Each row is a point on a tangle of strands that fork, close into loops and nearly touch. The rows are in no order.
Points whose rows are less than 46.7 apart are linked; no others are. Some points are linked to none.
k608: [  2  -8   3   5   8  -8 -27   2  16   9 -14   1  41   6  51 -22  12  -9
  12  -1   3  -8   9   0 -13]
k202: [ 16  11   6   4  -4  -7  13   5   2   9   7  -6 -27 -18  -5   9 -30  22
 -11  27  -7   7  -1  -4   0]
k812: [ 19   8 -11   7  -7 -21 -18  -8 -10  32   3   8  29  -5  21 -19 -24   8
   5  -8  18   5 -14  -8  -8]
k530: [ 10  16   4   7   5  22  10  -4  13  10  -4  -4 -21  -3 -24  19  -7   4
  -6  25   5 -10 -15  -1  15]
k998: [ 17  -6 -19   5  -2   9  13 -21  16   1  -9  -2  20   1 -14  24 -32  -1
  -3  15   4  -1  10   3 -17]
k542: [  7  15   2   7  -3  16  16   2   0   7   8 -17 -12  -1 -15   6 -28  26
 -23  33  -7  11   5  -6  -7]
k87: [ 20 -15 -14  -3  14  18  16 -18  18   6 -16   4 -18  -4  -1  28  -3  -8
   2   5   7 -16   6  -6  -9]
k750: [-13  -7  22 -15   5  12  -4  10 -12 -19   5  13   3  20  -5 -21   9 -13
  11 -16  -2  -1  -8   9  14]
k75: [  9  12  -4  -5  -8   9   2 -10  -1   1 -12  -7   6   7  -5  -3   3  -9
   1   1   8  -6 -10  -7  -3]
k487: [-15  -5  -6   7  13  13   0  -2  25  -1  -7  -1  15   0 -18  -3   3  -9
 -11  36 -12 -21 -12 -14  -5]
k378: [ -7 -27 -13  -9  19 -13  -1  -1  -2   2   0  11  16  23  30  -3  -8 -13
   8  -8   9  -3   9   7 -27]
k637: [  7 -14  16  -3   0  -9   0   1  -7   7   9  22 -33   7   3 -22 -10   6
   4   2 -11   2  -6   1 -19]
k167: [-19 -34   1  -9  13  -8   2   9  15 -19  -8  14 -17   1  23  18 -13  -2
   6 -10  -3   4  23   3  -8]
k843: [ 26   3 -21  -5  -2 -23  -6  -2 -30  21  22  -4  20   8  -3  -8 -24  12
  -3   1  17  22 -13   9  -9]
k643: [  9  -7   5  -2   3   6   7 -13   0  10  -9  11  -4  16   2 -10   4 -10
  -4  -2  -2 -13 -10  -1 -12]
k262: [-11  12  12 -11  20  37 -10  13  -5 -24  15  15 -15  -5  -8   4  29 -21
  -1 -10 -15 -13  11   7  31]
k790: [ 32  21 -19  -5  -9   0  -1 -11 -20  25   0 -13   6   4  -3  -4   1  11
  -3   5  12  10  -4   1   3]
k502: [ 14   2  14  -3   2  15   8   0  -5  10   0  30 -41   9 -20  -9  -4   3
  -2   0 -11  -7  -5  16  10]
k973: [  7   5  -8  17 -11  -6 -10   1   0   2   1   2  47  -1  12  -4 -27   3
  -5  -1   9   5   7   7 -29]
k379: [-10  -9  -1  -4  -5  -3 -10  -1  -6 -11  11  -5   4 -14 -14  -3  34 -17
   9  -5 -10  -7 -15  -1  19]
k14: [-15 -11  -2  -9  12   1  15   9 -17  -8  13   5 -15  22  -2  -8 -10   2
  -7   1  -7   4   5   2 -18]
k331: [  9  -4  -8  -6 -12   0  -7  13 -14   2  17 -25  -2 -13   3  16  22  -3
  19 -22  16  12   7   2  23]
k646: [  7  -1  -6   1   4 -11 -31   1  12   0 -10  -6  56  11  38 -13  -8  -5
   7  -4  13   7   5   8 -12]
k657: [-14  -2  30   3  10  -1  -5   3  17  -1   5  23 -23 -11  12 -33   3   1
  -3   0 -22  -7   2 -11 -13]
k533: [-18 -13 -10 -14   2 -14  -3  10  -2 -18 -14   6  -3  24   8  16  -1  -7
  12 -24  19   7  13  20  -5]
k526: [ -9 -15 -22  -1  17  17   0  -1   2 -14   3 -11  26   6  -3  -4   3 -12
 -14  28 -13   0   0  -4 -11]
k221: [  7  13   6 -10  -7   8   0   5  -6  -2 -15  -4  -9  12  24   5   0  -1
   5 -22  22   0  11   7  -1]
k784: [ -6   8  -6 -13  -3  11   2  13  12 -30   3 -25   8  -3 -14  19  16  -9
  -1  -2   6   6   3   8  23]
k685: [ 18  10 -15   1  -6  15  11 -11   3   8  -6 -17  -8 -10 -26  22  -1   6
  -9  15   9   1   0  -3   9]
k560: [-27   5  29   1  14  17   4  28  17 -25   1   5 -16  11   0  -7 -11   2
  -8   4  -9  -1  -1   2   5]
k328: [ -6 -11  -7  11  -2  -1 -18   0   5  -9  -1  -8  50  -3  23  10 -20  -5
  -7   3   5   2  23   8 -20]
k446: [-29 -15  -2 -11  14   1   6  18  -6 -19   3   5 -25   4  11  12  -4  -1
   2 -19  -3   6  20  13 -11]
k48: [ -1 -16  10  -3  -5 -16   8   5 -11   6   9  26 -34  -6   3   2 -27  13
   7  -8  -8  13  -4   8  -5]
k193: [ 21  20 -12  -2  -9   5  -1 -11  -4   8 -24 -12  10  13  10   9 -20  11
  -6 -11  25   7  10   8  -8]
k519: [ 10  19   1  -4 -14   6  17   8  -9  -8  -9 -15 -16  13   3  19  -8  11
  -2 -20  16  11  10   8   7]
k155: [ -9  -6  -1  -3  13 -12  -9  10  -9   1  -3   9  15  28  26 -13 -12   2
   0 -14  17   3   3   6 -19]
k975: [  2  26   3   2   3   7  15   1   0   8  11   3 -21  -2 -25 -16   7  11
 -22  22 -13  -4  -6  -5   0]
k607: [ -8  21  -3  -7  13  22   4  -5   5  -1  -4 -12  11   7 -12  -8  23  -1
 -25  16 -11 -14   0  -7  -7]
k935: [ 18   6 -14 -12  -9   5   7  -7 -17  15  -2 -12 -25 -26   7  15  -6  10
   1   2   4  12  15  -5   4]
k647: [  6 -19   6   2   1  -4  -1 -11  25 -13 -10   9  27  19   1  -7  -1 -15
   6  21  -4 -17 -18  -6  -9]
k773: [-20   8  22  -3   5  -1  14  21  13 -19   1  10 -19  26 -14   6 -16  -1
  -2  -8  11  13  -7  18  17]
k882: [ 14  -2 -23  -4   8  17   3 -14 -13  13   4  -4 -18 -30  -2  15  13   4
   1   2  -6  -2   8  -7  -3]
k241: [  3   7 -16  11   8 -19 -17   7 -13  13  12  -4  42  -2  14  -6 -34   8
  -6 -11  13  20  13   9 -19]
k426: [ -4  -2   2  -7  13  25  -6   6  -8 -21  15  -1 -16 -13 -15  17  26 -19
   9 -14  -8  -2   9   9  26]
k408: [  6  10  12  -9  -9  -8   7  10 -23   2   9   0  -4  22   0 -21   1   7
  -4 -13   2  14 -10   4   3]
k904: [-24  -3  15  13   7  -4  -8  -1  26  -9  -9   9  -2 -30  -6  -9  15  -6
  -6  15 -26 -15  -5 -18  -1]
k250: [  1 -13   2  -5   1  12   4   7 -14  -5  12   6 -31  -6 -18  19  10 -12
  20 -14   1   3   5  17  25]
k407: [-11   1  -9  12   6  11  20  15   5  -3  24 -26  -5   3 -17  20 -29  20
 -18  26  -4  10   4  -5   3]
k919: [ -2  -3  12   2  19  19  -7  -3  29 -14 -20  14   1 -16  -1  11  27 -22
   2   4 -12 -29   0  -1  12]
k765: [ -3   5   0  21 -13  -7   3  -3   6  -6   7 -11  21  -4 -22   4 -26   5
   0  28  -3   5 -15 -10  -2]
k731: [-13  19  20  14 -10 -22  -1  -8   7   8  -3   0 -18 -18 -13 -29  20  14
 -17   1 -15  -5  -1 -10   4]
k759: [-16  -8  25  -2   7   6   0  12  23 -25 -13  17  -1  17  14  -1 -17   0
  -2   0  -3  -1  -6   0  -3]
k85: [ 14 -21 -10  -8   2  13   3 -18 -19  19   5  19 -25  -3  -7   0  11  -7
  12 -10  -6  -3  -2   6   0]
k347: [  2  10 -18  -8  -4   7 -16 -14 -10  16  -9 -21  24  -6   4  -1  28   0
  -1  -1   9  -7  -2  -6   0]
k59: [ 16  17 -15   1 -10   8 -13  -3  -5  18 -10 -23  23 -10  13  12  -7   6
  -2  -9  27  12  12  -2   1]
k872: [  4  36   4  16 -10  -9 -11  -7  -6  17 -13  -9  23  -2   9 -34   6  11
 -17   1   5   2  -2  -2 -12]
k774: [  5   5 -11  -6  -1  14  -9  -4   0   0 -11 -14  31   9   3   0  11  -8
  -6   9   9  -4   3   1 -12]
k416: [ 10  -5 -11   4  10  25   1 -21  -1   8  -7  11 -27 -18 -24  21  20 -13
   9  -5  -7 -19   4   2  13]
k522: [-12   3   4 -11  -1 -14  -2  15 -22  -6  10   6   3  26   7 -26  -9   1
   2 -19  12  13  -5   9 -15]
k743: [  9  -1   6   4  -2  10   5 -17   0  13 -10  14 -21  -8  -5  -5  12  -7
  -1  11  -7 -16 -14  -2   4]
k587: [  6  23  -3  17  -3  -9   5 -13  -1  18   0  -8 -26 -33 -20   6  20  16
 -22  15 -19  -2   1  -7  18]
k293: [-13  24  11   1  -5  -4  -8   5  -2  -9  -5 -13   3 -14  -6  -4  47  -3
 -12 -11 -15  -5   8  -6  32]
k985: [ -6  -2   3 -13  -1  10   7   9   1 -16  -5  -9  -6  14 -11  15   3  -5
   3 -13  11   0  -7  13  17]
k567: [  5  -5   7  -9   5  12   3  -2   9 -11 -23  14  -4  21  27   6   2 -11
   4 -20  15 -16  14  14  -1]
k717: [-11 -17   7   7  -1   5  -2   4  14  -8  -7   3  -1 -22  17   4 -14  -4
   8   4 -12  -6   2 -17  -8]
k346: [ -8 -26  -4  -3  18  14  -1  -1  18 -11   3   7   5   2  13   1  13 -16
   1  12 -18 -18   7 -10  -9]
k631: [-10   3  26  11  11   7  -7   6   5   5  11  24 -39 -11 -16  -9  -6   8
   6  10 -16  -8  -9  -3  12]
k964: [-11 -17 -22 -22  18  -8   7   5 -20   0   5   2 -12  27   1   7  -1   1
   3 -11  15  13  15  19 -21]
k699: [  4 -25  -5  -6   2 -10  11  -8   1  -9  -1   7 -18   2 -15  24 -16  -4
  10  -5  10   2  -5   6   0]
k554: [  9 -10  -2   3  -7   2   2 -16  20  10 -23   8  29   7   7 -10  15 -14
   7   6   2 -24  -9  -9  -9]
k109: [ -1  21   9  20 -10 -18   9 -14   8   7  -6  -7 -13 -20 -26 -21  16  23
 -26  22 -22  -3  -6 -10  14]
k373: [-20   8  20  12  22  13  -8  -1  27  -2 -13  12  -3 -23  -9  -2  31  -5
  -6  16 -20 -29  -7  -8  12]
k320: [ 12   4 -25  -5  -6 -13   6  13 -15   0   8 -24  13   4  -4  25 -13  13
   5  -9  24  26  16   8   3]
k10: [  5 -13   9   3   0 -15  -4   4  -4   5   3  18  -1   3  28 -19 -29  12
   6 -22   8  10   7 -10 -22]
k206: [  2  -3   4  -6   5   0 -13  -2   7   1 -12  10  20   9  28 -19  35 -19
   6  -1 -10 -22  -4   1   0]
k406: [ 13 -14  11  10  -4 -29  -3  -2   8   8   2  17   5  -9  12  -7 -39  16
   8  -3  -1   8   2 -16 -29]
k755: [  6  -6  -3   9 -15 -14   2   1  -1   6  12  -1  -4 -15 -12 -10  -3   9
   5  22 -17   6 -15 -16  -5]
k74: [  4  23   3   3   1   3 -16  -3  -6  20 -15   5  17  17  23 -32   4   5
 -11  -4  11  -3  -4  -3 -13]
k966: [  3  24   3  11 -15   1   6   9 -10  -4  15 -15 -19 -22   7   1  23  10
  -6 -15 -16   3  23 -10  23]
k839: [  6  23  11  -5 -14   2  14  12 -13  -2  16 -17   4  17  -7 -12  22  -2
  -3 -11   4  14 -10   3  17]
k391: [-13  -9 -10 -11   7 -11  -8  16   1 -10 -12  -7   8   6  30  14 -22   4
   3 -30  15  11  28   3 -14]
k897: [ 10 -20  -3   8   0 -13 -11 -19  11  10 -20   5  28 -12  19  -7  16 -13
  16  -2  -1 -15  -3 -14  -5]
k819: [ -8   0  10   6  -3  -3  -5 -21   3  13 -17  18  -6 -10   1 -14  32  -9
   0  -2 -13 -23  -7  -9   2]
k994: [ 11   7   2   7 -10 -23   6  -3  -1  -5   1  11   6  12  -7  -6 -38  13
   5  -6  14   9 -10   6  -7]
k462: [  9 -17  -7   6 -12   0 -13 -20   7   8 -13   3   0 -20   6  11  14 -15
  17   3  -6 -16  -4 -16  -5]
k805: [ -7  18  14 -10   2  12 -11   5  -9  -8  -5   5   8   7  -5 -25  39  -9
 -11  -7 -14 -11  -6  -4   4]
k983: [ -6   0   3   8   7  10   7  -7  21  -8 -10   6  31  13  -6 -12 -10 -12
  -9  31  -8 -12 -10  -6 -16]
k151: [  0 -22   2  -8  12  18  -1   0 -16   2  15  21 -29   0  -9   2   8 -12
   8 -13  -8  -5   5  11  12]
k115: [  0  -4 -19 -12   5  -7  -8   3  -3  -3 -10 -12  12  15   7  11  -6  -2
   9 -21  35  13   7  16  -7]
k524: [ 15   0 -11 -13 -14 -15   4   9 -26   8  28 -20  -9   0   4  10   8   7
  11 -24  14  23   2  12  19]
k198: [ -3 -37  -5  -7  11  -2   1  -5   3   1   5   5   7   7  17  -2  -2 -14
  14   2 -10  -4   5  -4 -15]
k715: [-16   4 -10  -3   0   8  -1  13   9 -30  14 -36  31   8 -12  20   2  -4
  -7  10   4  12   9  13  15]
k946: [-11 -10 -13  -7  -5 -31   8   1  -4  -6 -11  12   3  24  -7  13 -20  -1
   8 -18  23   3  -1  13 -10]
k981: [-17  19   1  11  -4   5  -2  -6  12   0 -12 -16  10 -14 -15  -9  25   2
 -27  17  -6 -12   1  -8   2]
k110: [  5  -3  20   1 -18 -13   3   6  -9 -10   7   6 -17  -3  -5   6 -17   4
  15 -19   1   9  -9   5  21]
k915: [ 17 -11 -26   4   0 -15  15 -18   6   0  -6   7  16  16 -12  24 -38   6
  -4   4  15   4  -2  12 -15]
k801: [ 12 -15  14   8  -4 -10  -9  -3   7   8 -12  18   0 -10  38  -2 -15   4
  12 -16  -1  -5   1 -11 -16]
k27: [  7   2 -19   1   5 -10   3   4 -34  11  29 -15  16  15  -3  -9  -8   8
  -3   5   2  19  -5   6 -16]
k374: [ 21   4 -10   6 -21  -5  16   3  -5   7  26 -14 -16 -15 -13  25  10  12
   5   3   1  10   1  -3  27]
k902: [-13  -5  15  -4   5  -3  18  14  -8  -6  16  17 -40  21 -10  -6 -18  13
  -8  -2  -5   3   2  12  -3]
k229: [ -1   4   8  13 -15 -28  -1 -13   9   9   7  11  -6 -17 -17 -26   0  20
  -4  20 -11   5 -19 -15  -9]
k887: [ -7   1 -19  -2   0   7   1   2 -22   4  24 -22  16  -1   6  -7   4   1
  -4   5  -3   8   6  -1 -10]
k480: [ 11  22  -4  -5  -3   8  10 -12 -17  19   6   0  -9  12 -11 -26  12  13
 -25  17  -8   0  -8  -4 -16]
k369: [ -4   3  -1   1   9   4 -16  -1   7  12 -19   0  25   5  37 -26  20  -6
  -6   1  -8 -17   9  -9 -18]
k145: [ -1  19  -8   5 -14  -6  17  16  -6 -10  14 -23  18  21 -12   0 -18  13
 -17   0   9  21   7   5   3]
k388: [-11 -27   1   4   5   2  -2   1  28 -14   3   0   5 -13   0  19 -19  -7
  11  18  -5  -9   0 -12   0]
k82: [-19  -4 -17   4   8 -16  15   9  -2 -14  -1   7   1  17   1  10 -33  11
 -17   7   5  14  16   6 -29]
k78: [ 27  27  -7  -6  -9   3   5 -10 -23  23  -6  -1 -17  12  -2 -14   7  12
 -11   1   3   2  -9   7   1]
k833: [-15  -2 -10 -11   8  -2  13  16 -19 -11  17 -13   3  26  -2   6  -3   4
 -11  -5   5  17   4   7  -4]
k627: [ 14  16   7   8  -7  -4  12   5  -7  11  25   3 -39  -9 -22 -12   4  21
  -8  18 -19   2  -5   5  12]
k285: [ 17   9 -19  -7  -7   3 -13  -9 -27  26  -3 -11  12   2   8  -3  12  -5
   8  -1  23  -2  -8   2  -5]
k123: [ 10  23  -3  12 -24  -1  14  18   3  -3  14 -22  13   4 -15  13   0  16
  -9   8   7  13   4  -2  10]
k776: [ -8  -8  -7  -1   0   1   2   8  -2   1   8 -12  12  -4  10   1 -17   6
  -6  -2   0  15  12  -2 -14]
k447: [-14  -6 -24 -17  15  19 -19   5   0 -16   9 -16  31  -1   8   4  13 -13
  -5  18 -17   2  11   4 -10]
k746: [  1 -15  -3  -4   0 -17  17  -9  -9  -5   5  20 -26  20 -24   7 -22   0
   8   0   6   8 -16  11   0]
k25: [ 14 -17   3   5 -12 -14   4 -14  10   6  -6  14  -8 -17   5   9 -33   6
  10   5  -2  10  -4 -14 -13]
k348: [-12  11  17   4  -9   1  -3   2   5  -2   2   5 -13 -12   1 -29  10   7
  -6   0 -19  -1   3 -15  -6]
k782: [ -1 -11  12  13  -6   0  -9 -15   3   1 -14  19 -15 -29  -3  -5  29 -12
  13 -12 -17 -17   1  -7  15]
k234: [ -2  11   2 -11 -15  -3  -5  11 -14  -8  11 -14  20  15  -9  -3  31 -14
   2 -14   1   8 -11   4  26]
k917: [  2  11  13 -11   0  19  15  -5   0 -11  -5   2  -1  17 -19   3   7  -5
  -5   4   4  -6 -13   3  12]
k239: [  2  28   6   2 -15  -3   4  24 -11   1  18 -17   0   1   9  -4  25   9
  -6 -14  -2  10   8  -7  23]
k144: [-11   5  10   9  -5  -2   2  -6  15  -2   0   6  20  -1  -4 -27  -2  -1
  -6  23 -13  -5 -11 -14 -20]
k860: [-15  -2  16   2  24  22   7   9  27  -3 -14   4 -11  12  -9  17 -20   5
  -2  19   5 -13 -11   2  -2]
k349: [ -4 -15   4 -22  -1   6 -13   6 -15  -6   1   7   3  16   6  -5  22 -18
  15 -26  10  -4  -6  12   8]
k36: [  7   3   6 -12 -11   5 -17  -9 -15   3  -6  -2   3  -1  -3  -8  27 -17
  20 -19  10  -4 -11   6  21]
k506: [-17   3  28   2  11   4  15  27   6  -5  12  14 -27  25 -26  -3 -22  13
  -3   0  -4   0 -11  12  18]
k140: [ -6   7   4  13  -7  -1  11   4  12 -17  -1 -15  27  13 -16  15 -33   5
  -7  19   5  10  -3   5  -2]
k753: [ -4   8   2  -8 -20 -11  -7  19  -5 -11  14 -28  15  -2   8   8   7  -4
  13 -21   6  20   6   4  24]
k520: [  8  -7   1   2   2   7 -15 -16  -9   6   6  13 -22 -28 -18   5  21 -17
  11  -5 -14 -18  -2  -6  21]
k205: [ -1  13  -5   0   5  -3 -24  -2 -20  28  -4   2  20   6  29 -28  12  -9
   2 -12  22  -1  -7  -1   0]
k424: [ 14   9  -9  -4 -12  -8  -4  -3 -20  14  10 -21  -3 -21   4   6  -3  14
  -1  -5  -3  21   6  -8   6]
k968: [  5  -4 -10   0  -8 -14  -9  -1 -23  24  12  -4   4 -25  16  -2  -9   8
   0  -1   2  15   4 -14 -15]
k918: [ -9  -8 -16  -6   4  14 -17   1   9 -13  -6 -19  29  -2  28   5  -1  -2
  -5   9  -7   4  22   7 -19]
k733: [ 18  20 -10   5 -12 -13 -24   3 -17  31   3 -14  19 -19  27   6 -10  17
   3 -14  25  24   9   0   4]
k960: [  6  -7  19   5   5  19   7 -12  12   7 -12  27 -14   1 -14   6   7 -17
  10  -3  -3 -24 -13   4  16]
k913: [ -1  23   2  11 -22 -18 -16 -10  -4   9  -8 -12  26  -6   2 -18  21   7
  -7  -5   2   1  -3 -10   2]
k999: [ -1  -8   4   8 -13 -16   6  -4   4  -6   7  -1   3  -4 -24   3 -14  -3
  15  16   1   1 -26  -6   0]
k102: [  3   4  -6   4  -9  -8  -9  -9 -17  12   6  -4  -1 -15 -14  -6  36  -4
   8  -1  -6  -3 -11 -13  13]
k786: [ 19   3  16  -3 -18 -23   1  -3  -9   3   1  13 -13  -1  -3 -11 -20   7
   8  -4   8  10 -20   2   3]
k323: [-11  -7  -7   4   5   2   5  12   0 -11  11 -17  -3 -12  -5  17 -14   8
  -8  15 -13  13   8  -7  -3]
k735: [ 13   5 -24   6  12 -17 -11   5 -27  24  22   5  32   9  14 -17 -38   9
  -9  -5  15  24  -8   9 -18]
k507: [  4 -27  12  -4  15  22   1  -8  23  -4 -12  30  -9  -2  -2   7  17 -26
  13   0  -7 -30   0   4  13]
k730: [ -4 -13  21  -1 -17   4  -6   6  -9  -8   5  15 -17 -17  -5  -5   1 -13
  20 -22 -11   2  -3   6  20]
k116: [  1  15   4   6 -26 -19  -4  -3  -4   4   2 -15  12 -15 -10  -7  20  -5
   4   0  -2   2  -9  -7  21]
k179: [  1  -3 -18   4  -2 -32  14  -6  -1 -15  -5   5   9  23 -15  10 -38   7
  -4  -6  12   9  -8   7 -12]
k330: [ -1   4  11  19   0 -17   3 -21  21  15  -7  15 -14 -18 -13 -24   8  15
 -11  23 -15 -16 -10 -14 -16]
k858: [ -3   1  17  18  -2  -6   9 -14  36   5  -8  16   0   0  -5 -28  -5   8
   0  26 -13 -16  -6 -12 -24]
k603: [-12 -16 -15 -19  14   2   8  10 -13  -1   6   4 -28   2  -4  22  -5   3
   9 -18   8   8  24  14  -7]
k210: [ 11   8 -10   4   2  -2  -4  -5  -7   7  -9  -9  28  18  13   2 -20   2
   4 -19  30   8   1   6 -18]
k890: [-12 -10  24   5  18  12   2   9  14  -4   7  25 -38  -4   0 -15  -8   1
   0   4 -23  -9   9   2  -6]
k862: [  0  -2   0   5  13  15  13 -12  19   6 -11   7 -14   9 -14   8 -13   7
  -8  24  -2 -14 -10  -5  -5]
k382: [  9  -5 -22   0   4  22   9 -15  14  10 -14 -11   1 -10  -7  25  -7   3
  -3  16  10  -7   8  -2 -10]
k461: [ 10 -18 -16  -9  21  25  17 -13  14  -2  -1  11 -25  12  -5  25   4 -18
   3  -4  14 -12   5  11  -1]
k187: [ 14  11 -13 -12  -5  -9  18   6 -18  -4   2 -16   2  23 -10  12  -9   9
  -1 -21  24  16   6  15   6]
k40: [ -4  12  22   0 -19  -5  -1  14   8 -21 -10  -3  10  10   3  -4  -6  -5
   5 -20   6   5  -9   2  17]
k585: [ 20  -9  -7  -4   9   8  15  -2   0  13 -11   7 -22  -5  34   8  -9   5
  -5  -4  -6   4  19  -5 -16]
k290: [  6 -27  -2  15  -3  -6   5 -13  24   1  -8   6  12  -6   3  15 -28  -1
  13  11   5  -5  -7 -15  -8]
k470: [  5 -18 -22 -11   9  13  -4  -8 -16  12   6  -1 -10  -4   9  11  15  -4
  10  -3  -4  -4   9   2 -12]
k721: [-20  22  10  10  -8 -12  -5 -12   7  -4 -15 -16  16 -13 -15 -16  39   3
 -19  -6 -14  -5  -2  -8  17]
k780: [-28 -13  10  -4  14  -3   7   8  32 -27 -11  10   3  27   8  19 -15 -12
   5   4   8  -6  -3  14   3]
k725: [-22  -4  16  -8   5 -15  10  13   1 -23   0  20 -10  39 -15  -4 -10  -2
   0 -12   4   2 -10  13   2]
k636: [-14  14  11 -20  20  34 -12  12  -3 -30  -3  10  -6   6  15  -4  28 -17
  -9  -8 -13 -10  11  13  17]
k792: [ 10  -7  12  -3  -3  -2  10   1  -1   7   5   8 -35  -8 -10   8 -22  13
   1   9  -3   8  -5   0   7]
k421: [-21   2  -1   6   5 -12  15  12  12 -15   0  -9   0  18 -14   9 -39  13
 -11   8   4  12   0   8  -8]
k878: [ 22  23 -10   6  -9 -18 -22  -6 -29  38   3  -5  15 -12  19 -18 -12   9
   1  -7  20  14  -5   1   1]
k691: [-23   0  12  -2  -5  -9 -18   7   7 -17   3  -3  12 -17  -7 -13  31  -5
   2   4 -21  -3 -14  -7  18]
k103: [  7 -10   3 -13   5  10  -8   1  10  -8 -23   2  13  15  32  -4  15 -18
   8 -11   2 -12   4   1   0]
k342: [ -5 -14   0   6  25  15   6  -5  30   3  -8   9   9   7  -1  -2  23 -18
  -1  28 -13 -30  -4 -10  -4]
k31: [ 18 -18   2  -4   0   0   2  -6   9  12 -17  15  -7  -7  33  16  -8  -3
  17 -12   5  -1  19 -11 -21]
k563: [-11  13 -12  -9   4  -3  12  15  -9 -20   6 -22  15  20  -7  14  -9   9
 -13  -5  12  23  25  13  -7]
k360: [-16  20   7  -2  -4   0 -19   3  16 -24 -14  -7   5 -15   5   1  36 -15
   2  -5 -19 -11  -6  -2  28]
k614: [ -5  -3  25  10  18  13   1   9  16   0  -4  13 -28   1 -15   3 -18   5
   4  10  -2 -14 -14   4  13]
k88: [-11  -3  16  -3 -13  -6 -12  16   2 -13   0  -8 -10 -20  14   4   1  -8
  14 -18 -10   8   1   0  10]
k422: [-15  15  21  13  -4  -2   5   9  19  -5   2   0 -11  -4  -8 -12 -19  17
  -8  22  -8   2 -10 -10  -2]
k106: [  9 -11 -10  15  -9 -21  -9 -25  -6  30 -13   5   9 -21   4  -6  12  10
   0   9  -1 -11  -2 -15 -11]
k582: [  3 -21 -11  -9   3  13  -7 -16  -3  -1   7  -1  -3 -11  -8  12  12 -15
  12   7  -8  -9  -9  -6  -5]
k454: [  4  17  -1  10   2   3   5  -3 -10  13  19   0 -27 -29 -21  -4  19   6
  -3  12 -21  -8   0  -1  19]
k521: [  1  26  -9   9   0  10   6   4  -5   6   8 -26  -5 -32  -2  16  23   7
 -11  -1 -12   0  20 -14  19]
k772: [  0  -8 -19  -2  -3  15   0  -3  -6 -15   7 -23  29   5 -11  17   2  -9
  -4   9   9   8   8   9  -2]
k626: [  2  18   0  -9 -11  -3 -18   5 -16   6   1 -19  11   1   7 -11  33 -10
   6 -21  15   1  -2   3  29]
k92: [ -1  -3 -19  -2 -14 -10  -4  16  -8 -16  15 -31  26  -4   2  20  -3   3
   9 -18  16  23  12   9  10]
k83: [-11 -16   5  15  11  -3  -6   0  16   5  -7   5  -9 -38  15   5  10  -2
   0  16 -25 -12  11 -20  -8]
k291: [ -3 -33   7   0  -2  -2   7  -4  13  -9  -5  17 -18  -1  10  18 -20  -1
  15  -8   2  -6   6   6  -5]
k933: [-13   9  21 -10   9  16   3  18  -2 -21   9  13  -9  15  -1 -17   6  -6
  -5   1 -14  -3  -3   1  10]
k161: [  9  -3   4   3  -3 -25 -11  -7 -12  23   0   5  -4 -21  12 -17   4  13
  -1   4  -1   1  -8 -14 -15]
k767: [  9 -21  -9  -3  18  21   6 -13   9   1  -3   7 -24  -7 -25  27  10 -20
  16  -1  11 -15 -11   9  14]

A fork is a point with three links, a tip a point with one. Leave the first point through the second and follow the links. Name the first fork or tip that comes.
k144 / k858 => k82
k241 / k735 => k637
k812 / k878 => k179
k780 / k759 => k839
k31 / k801 => k743
k839 / k234 => k780
k627 / k454 => k382
k614 / k631 => k774
k82 / k421 => k983
k607 / k981 => k205

How many points has the smallest loop of links through each point below? Write 0 if it is on no loop.
k819 => 32
k887 => 0
k75 => 7
k406 => 0
k765 => 0

A piece is all that can be reached along the links. How many separate loops has the piece of each point below (a circle has one, a figure eight two, a Y none), and how many tips (points with one link)?
k187 => loops 0, tips 2
k82 => loops 0, tips 5
k985 => loops 2, tips 3
k447 => loops 0, tips 2
